Each row is a point on a landscape with many valleys, with its height.
A ball rolls from a point to the lowest of its 2 nearest points, and stops where none of them is lower. Distance is the straight distance between rows; heights are no part of it.
doso h=17.7: [165 138 135  78 115 127 169 112 130 194 107 166 134 166 115 103 128 155
 161 102 173 160 127 144 108 125 123 108]
Rosik h=34.1: [103 143 176  20 139 162 142  97 136 134  94 164 116 124  70 123 101  76
 103 104 173 110 143 150  64 119 117  90]
Sida h=38.1: [146 115 156 188 139 151 180 161 117 125 110 131 136  92 171 128 118 100
 167 138  90 120 119 107 162  97 136 172]
balar h=50.0: [125 151  78 150 136 158 136 132 170  75  89 113 124  96 120  79 144 119
  80 159 119  73 143 147 157  98 141  97]
Fodub h=49.8: [153 155 105 138 128 151 157 103 163  85 107 110  68  87  95 127 141 113
  94 157  90 158 125 154 171 107 140 113]
nir h=62.5: [112 120 166 161 126 170  89 109 111 173 178 132 103 159  92 126 133 183
 164 149 140 184 159 103 112 162  87 179]
relun h=19.4: [147 153 111 104  80  59 107 114 112 156 143 108 149 128 154 124 123 106
 134 117 114 112  67 111 100  88 160  96]
nime h=50.6: [138 132 109 153 159 109 114 131  88 125 202 109 136 159 100 165 126 148
  78 117 129 152 135 105 177 200 102 129]
sog h=39.9: [ 58 148 126 107 121 135 122 126 155 114  79 144 112 172 135 145 153  90
 123  70 135 118 189 142 144 167 105 112]
legu h=21.2: [159 106 112 152 109  76 119 113  73 145 117 135 136 131 122 157 121 137
 132  98  91 168 105 108 146  82 129  82]
gib h=57.5: [ 59 165 131 121 106 154  71 145 180 148  86  93 126 118 129 121 161 123
 109 160 142  91 165 150 113 128  64 138]
tek h=60.4: [123 106 134 190 123 123  84 111 125 134 175  85 140 112 133 147 118 136
 142 148 132 152 181 116 110 119 100 156]
nor h=19.5: [114 160 109  65 132 124 193 116 121  97 115 186 148 189 105 121 135 145
 149  66 186 127 124 129 105 164 125 120]
Ziz h=25.6: [138 158 146  53 143 144 178 106 107 152  94 197 107 157  68 113 133 148
 141 115 164 134 153 139 109 170 115  96]
Sep h=29.7: [144 139 113 129  94 101  97 147 141 164 159 104 151 102 173 103 136 124
 161 118 103  97 100 128  90 110 135 133]
pediv h=64.3: [144 133 133 155 131 162 130 135 150 156 100 124 141  88 124  90 148 121
 162 134  98 130 149 157 133 100 104 127]
Gugu h=36.7: [129 147 176  26 130 127 143  96 148 140 108 123 139 124 102  95 152  81
 123 131 146 102 115 166  79 119 132 106]
tad h=9.3: [155 131 113 131  92  65  94 116  87 140 115 120 160 128 144 131 118 121
 129 106 109 131  93 115 118  58 152  78]
Gam h=61.8: [116  72 125 203 133 154 133 151 133 108 149 142 131  89 195  97  91 158
 134 142 127  60 119 108 110 131 148 172]
fopar h=22.6: [125 159 127  55 146 138 195 105 108 105 104 204 130 177  77 102 133 149
 147  89 174 125 136 133  96 164 128 104]
fila h=43.7: [136 140 131  98 110  94 132  88 103 124 100  90 146 146 143 101 162  96
 126 124 124 117 128 145 114  97 143  72]
bimes h=16.8: [100 167 131  89 125 158 132 156 112 172 137 165  85 168  82 135 136 203
 146 146 181 132 153 124 115 197  80 136]
Nufir h=13.9: [ 93 149  93  88 120  98 180 129 141 121 134 160 148 195 136 136 126 148
 143  69 195 120 128 112 101 178 116 137]
bal h=19.1: [ 73 144 107  70 116 106 163 110 165 114 132 156 147 196 144 136 111 111
 151  84 182 134 102 149  96 186 126 155]
Dafug h=56.3: [ 88 176 110 122 119 152  87 135 172 140  81 118 132  93 136  80 162 117
 108 152 123  72 153 168 116 129  92 119]
pofi h=60.1: [110  83 120 205 130 166 120 153 155 124 127 152 124  97 183  70 115 148
 144 142 115  66 106 143 111 139 152 168]
Tev h=32.1: [117 145 123 102 123 130 152  94 124 145  85 133 122 145 114 118 166 121
 130 111 132 148 162 151 150 148 103  85]
vaba h=61.7: [108 102 176 178 125 157  95 103 118 166 174 115 121 129 126 143 125 148
 175 146 125 171 169 102 111 130  91 187]
livok h=16.4: [139  87  88 170 146 135  81 141 150  59 170 147 170  80 163 142  74 166
  92 151 151  76 126  99 117 107 161 153]
Dazub h=28.2: [167 106  83 165 128 135 126 147 135  55 132 136 132  72 144 155 100 145
 133 149 121 112 117 115 156  74 154 132]
Zevu h=14.9: [179 149 161  71 111 126 166 114 151 199 116 149 160 155 120 100 115 125
 156 108 168 154  90 156  90  90 139 122]
des h=21.0: [127 137  99 104 103  57  81 134  97  96 103 102 172 162 174 147 121  86
  99 132 130  99  99 130 140 112 174  66]
puped h=33.9: [141 148 145  53 125  74 121  98 111  77 134  92 131 157 145  74 162  74
 127 158 124  79  83 109  97 122 163  82]
vore h=59.3: [107 119 114 174 123 121  89 122 154 129 155  61 137 130 126 147 138 132
 121 149 136 134 185 138 125 130 101 141]
fimel h=67.1: [112 128 112 173 118 144 112 119 171  95 158  78  76 117  96 172 134 142
 105 164 122 159 155 143 155 133  96 155]
baliz h=58.0: [178 128 149 142 128 166 174 129 130  78 130 121  74  86 128 140 121  98
 134 143  78 151  99 142 172  82 180 142]
kem h=28.6: [177 115 140 139 135 141 160 105 100 147 111 128 114 136 102 108 145 123
 142 109  88 201 107 133 171 132 134 101]
Rar h=42.6: [162 147  71 151 131 150 136 132 162  50 109 118 121  97 117 108 128 127
  87 165 133  88 134 146 175  81 164  88]
sevuf h=64.7: [ 95 115 155 163 127 182 120 126 155 135 166 101  75 118 107 141 120 161
 146 145 110 191 129 133 148 145  97 180]
res h=58.2: [ 72 140 124 145 111 135  80 133 164 151 124  72 134 132 130 135 156 121
 116 155 142 118 183 142 114 130  85 145]
vuvi h=10.5: [110  75  97 160 148 113  57 141 124  93 172 161 180  82 156 131  74 157
  99 144 124  71  96  96 113 121 169 156]
nibok h=3.9: [179 141 169  68 111  87 157 110 137 189 129 130 152 166 143  85 119 103
 143 107 144 153  58 121  82  66 152 126]
rim h=54.5: [ 96 159  91 144 129 148 110 133 164 113  84 105 135  99 126  81 156 115
  92 154 116  74 149 159 136 123 117 113]
popan h=34.7: [174 126  73 149 129 138 130 139 142  47 115 122 126  95 130 145 118 136
 112 164 121 118 121 134 176  76 157 102]
Liri h=27.5: [117 101 157 198 130 112 161 181  94 173 113 135 164  91 184 145 106 107
 137 125 106  77 112  70 138  98 154 173]
lir h=65.6: [114 116 133 176 127 160 134 125 154 115 160 101  83  92 122 154 116 141
 154 149 101 176 140 128 148 117  98 171]
zemi h=37.6: [106 147 113 117 135 136 150  92 135 119  69 115 107 129  98 130 161 104
 104 129 112 153 166 152 174 146 102  97]
Ludu h=9.8: [193 146 145  91 130 131 172 115 110 195 112 171 124 174 109 107 140 160
 162 102 147 175 124 123 125 151 130  99]
Fadon h=28.8: [133 137 168  49 164 167 158 105  98 161  80 185  90 134  47 123 126 117
 110 119 151 142 164 130 107 164 102  79]
mulo h=22.9: [ 94 157 118  51 104 103 169  94 160 137 118 146 145 166 144 134 135 105
 146  96 170 128 102 161  95 158 126 129]
muk h=37.4: [147 116 100 153 132 137 146 117 120 131 141 115  97 121 113 145 130 150
 128 113  90 193 111 144 175 160 111 109]
nimum h=63.6: [112  90 147 198 138 143 135 168 117 141 152 117 139  85 186 116 109 137
 156 143 121  76 145 100 108 110 123 188]
nuvo h=56.1: [129 135 109 155 156 151 133 153  80 148 203 115 111 128 120 122 111 184
 116 102 113 189  90 118 149 197 120 147]
mivam h=39.1: [110 147 151  47 118 123 148  78 136 125  84 130 143 147 118 101 170  82
 122 102 143 118 146 158  96 125 133  89]
rolim h=46.6: [118 131 179 153 133 189 143 157 151 168 119 144 102 110 122 136 123 127
 180 135 102 193 120 142 160 138 104 168]
Goton h=31.7: [145 115 183  36 144 164 152 115 119 175  89 151 116 135  60 116 118 111
 116 113 169 131 156 142  90 111 118  79]
ref h=46.9: [100 130 127 146 157 121 118 131 115 126 171 100 113 191 104 162 141 136
  85 127 138 136 172 112 182 208  93 139]
vifel h=25.7: [116 146 120  84  97 110 150 101 141 154 110 137 138 156 142 133 156 134
 144  93 168 133 149 154 108 147 110 106]
zok h=34.6: [150 131 190  29 136 143 156 123 144 179 110 128 132 128  87  93 122  91
 120 131 165 112 113 167  78  99 132 100]
Noze h=43.6: [135 123 174 170 140 167 169 151 131 156 115 137 120 108 150 141 130 101
 184 124  91 185 111 118 166 124 133 159]
mebub h=25.4: [142 107  73 168 134 102  81 149 138  79 135  96 170 116 134 171 101 126
  90 155 135 118 158 128 138 110 140 126]
narun h=8.0: [ 93 152 109  88 125 104 158 126 135 146 162 148 143 200 127 137 126 170
 135  99 213 125 155 108  86 187 102 164]
Firit h=21.3: [102  77 144 181 132 103 128 170  85 158 135 145 161  82 169 142  75 125
 120 123 104  57 113  71 130  93 165 166]
rop h=18.9: [148  78 102 159 121  73 100 130  77 131 145 145 145 104 103 198 107 145
 119  94  89 170 114  99 145  92 128 112]
Dibol h=41.1: [157 128 171  60 125  79 131  97  90 126 123  79 140 151 144  79 149 103
 119 124 130 123  99 124  87  79 150  77]
vis h=69.4: [168 110 109 159 151  96  86 120 143  61 170 121 116 140 106 217  95 138
  77 161 122 168 150 132 139 145 138 172]
mozer h=41.7: [ 63 142 124 117 127 135 117 132 144 124 104 131 102 183 127 160 155 116
 114  97 143 126 197 132 160 186  87 124]
Guti h=44.3: [127 153  98 127 130 139 162  97 163  91  82 109  79 107  86 131 149  98
  84 149  96 156 140 152 185 133 120 106]
Rezun h=52.6: [168 105 139 149 137 139 112 126 122 124 125 139 138 129 151  28 150 121
 132 139  88  82  89 141  96 117 169 110]
zonak h=48.4: [155 135 129 124 127 128 115 117 113 127 108 100 151 117 147  58 160 110
 131 141 104  98 111 147 108  97 150  91]
kazu h=33.2: [133 111 176 195 139 130 176 178 107 156 108 128 150  89 180 151 116 100
 160 139 110 108 123  80 157 114 133 182]
Regog h=26.3: [ 99 181 118  98 152 130 125 164  92 134 176 122 115 183 104 131 158 169
 124 128 160 130 166  86 146 214 105 144]
bub h=53.5: [130 130  97 147 155 126 127 136  94 126 204 104 115 140 111 154 126 165
  85 104 121 176  99 120 167 197 115 128]
Ripad h=21.7: [ 89 157 129 116 140 158 108 142 106 160 165 126 102 173  85 129 161 186
 123 144 150 146 153 105 145 208  85 145]
bafu h=21.6: [145  98  79 163 144 107  80 149 137  68 146 125 177  82 143 169  97 149
  99 156 139 108 135 108 133  86 150 141]
kob h=37.5: [ 71 175 149  68 121 141 123 101 167 115  65 175 124 156 118 132 140  73
 122  76 144 123 163 152 104 148 114  99]
Puvi h=15.8: [107  74 116 166 139  99  88 155  91 122 158 153 177  73 156 135  70 144
 118 131 111  64 107  92 113  90 169 159]
Tef h=54.2: [155 144 115 147 118 161 157 110 158  81 137 117  58  89 115 153 125 123
 120 135  78 165 105 162 172 114 147 131]
vilom h=63.7: [ 92 122 153 141 125 188 101 136 133 173 142 131  84 138  82 124 139 181
 155 156 124 185 135 130 139 167  76 167]
Lafe h=29.6: [145 105  74 161 123 103 109 134 130  90 124  92 139 111 127 177 119 126
 115 145 130 147 141 140 154 111 122 108]
gised h=9.2: [131  88  85 139 127  59  55 138 107 112 126 119 193 109 120 190 101 135
  92 121 115 135 131 110 125  81 156 115]
loma h=63.5: [175 111 126 130 134 133 157 162  98  75 129 158 102  66 168 182  88 144
 133 155 115 100  95  87 173  77 183 153]
Dupi h=13.6: [136  86  98 152 131  55  76 122  99 130 140 134 174 121  96 206 109 135
  85 106 113 154 149 108 134 104 127 114]
resi h=68.4: [144 115 120 178 140 115  96 112 152  82 168  89 109 144 102 196 119 133
  91 171 131 158 166 138 153 143 111 153]
toba h=38.0: [144 129 178  32 136  73 143 111 112 104 130  79 117 159 136  70 149  89
 129 148 136 115  71 116  74  99 148 101]
tig h=14.5: [135 118  84 116 110  53  55 148 102 110 116 109 191 124 154 163 112 115
  85 127 123 112  91 118 130  87 162  88]
mis h=19.7: [174 132 144 115 135 146 160 124  94 184 121 160 112 153 101  98 143 148
 158 104 107 195 114 124 153 156 130 103]
noleg h=25.5: [142 140  93 124  84  74  85 136 126 156 160 102 154 108 163 126 126 113
 146 125 107  86  78 108  90 113 165 111]
sitir h=17.1: [179 139 193 118 121 101 139 138 124 175 119 144 167 151 148  98 132 100
 164  88 117 154  91 101  86  60 160 118]
kese h=61.0: [178 129 134 141 127 162 166 151 119  69 129 137  83  78 161 155 105 122
 147 157 100 115 104 114 180  85 181 146]
Nukit h=55.9: [156  88 164 170 139 151 108 134 139 144 106 174 127 137 168  39 149 107
 152 140  92  80  77 139  86 146 189 131]
Bika h=64.6: [100 102 158 193 135 169 119 154 140 131 161 102 123  95 157 114 122 135
 166 167 120  93 160 115 108 102  95 207]
dob h=12.4: [105 153 117  89 120 121 150 136 132 166 148 151 117 182 105 137 134 199
 151 123 205 126 157 122  94 177  85 147]
devi h=58.3: [121  81 142 190 126 166 109 144 155 144 109 177 123 113 186  57 126 123
 157 146 104  73  89 139 102 155 170 156]
bam h=35.6: [ 80 176 166  55 129 168 123  93 145 134  76 188 115 119  95 131 116  86
 114 110 171 112 157 156  76 135  96  91]
kamus h=58.7: [126 115 125 162 152 163 163 137 100 137 171 130 101 128 135 120 109 167
 109  78  95 192  67 137 160 172 134 153]
Dev h=34.2: [146  98  90 164 120 110 128 119 123 108 143 105 117 114 114 187 120 137
 122 131 110 176 126 142 168 139 111 113]
darur h=43.8: [ 84 121 124 143 128 111 121 127 137 129 134 105 117 179 126 169 145 120
 107 109 146 127 196 129 162 190  91 125]
bezol h=27.7: [127 161 123  74 100  57 103 114 101  86 120 102 143 169 166 123 142  66
 126 135 121  87  86 127 120 115 177  79]
devuz h=65.7: [110 119 174 177 140 183 159 174 159 125 128 122  95  85 147 129 126 129
 171 168 106 114 139 118 148 107  96 211]
Kivo h=62.2: [128 117 127 180 131 164 119 165 144 141 120 129 138  88 162  76 140 132
 160 130  98  86 129 148 113 111 119 155]

Call two points neighbours if one is among the 2 nearest of the other. Go from one point of each pair to the other, from neighbour to neighbour, staying as low as possible. Name the highest point that can't be avoided.
Ludu, nibok -> doso
tad, gised -> legu
nibok, vuvi -> muk

Two balls start at each pair of points below. Name the first point that both come to, or write -.
fopar, mulo -> Nufir
lir, Lafe -> bafu
mozer, Guti -> Nufir
zemi, ref -> Nufir
devuz, Dazub -> vuvi
loma, Gam -> -
nuvo, vore -> -
Rar, Dev -> bafu
nimum, Kivo -> pofi
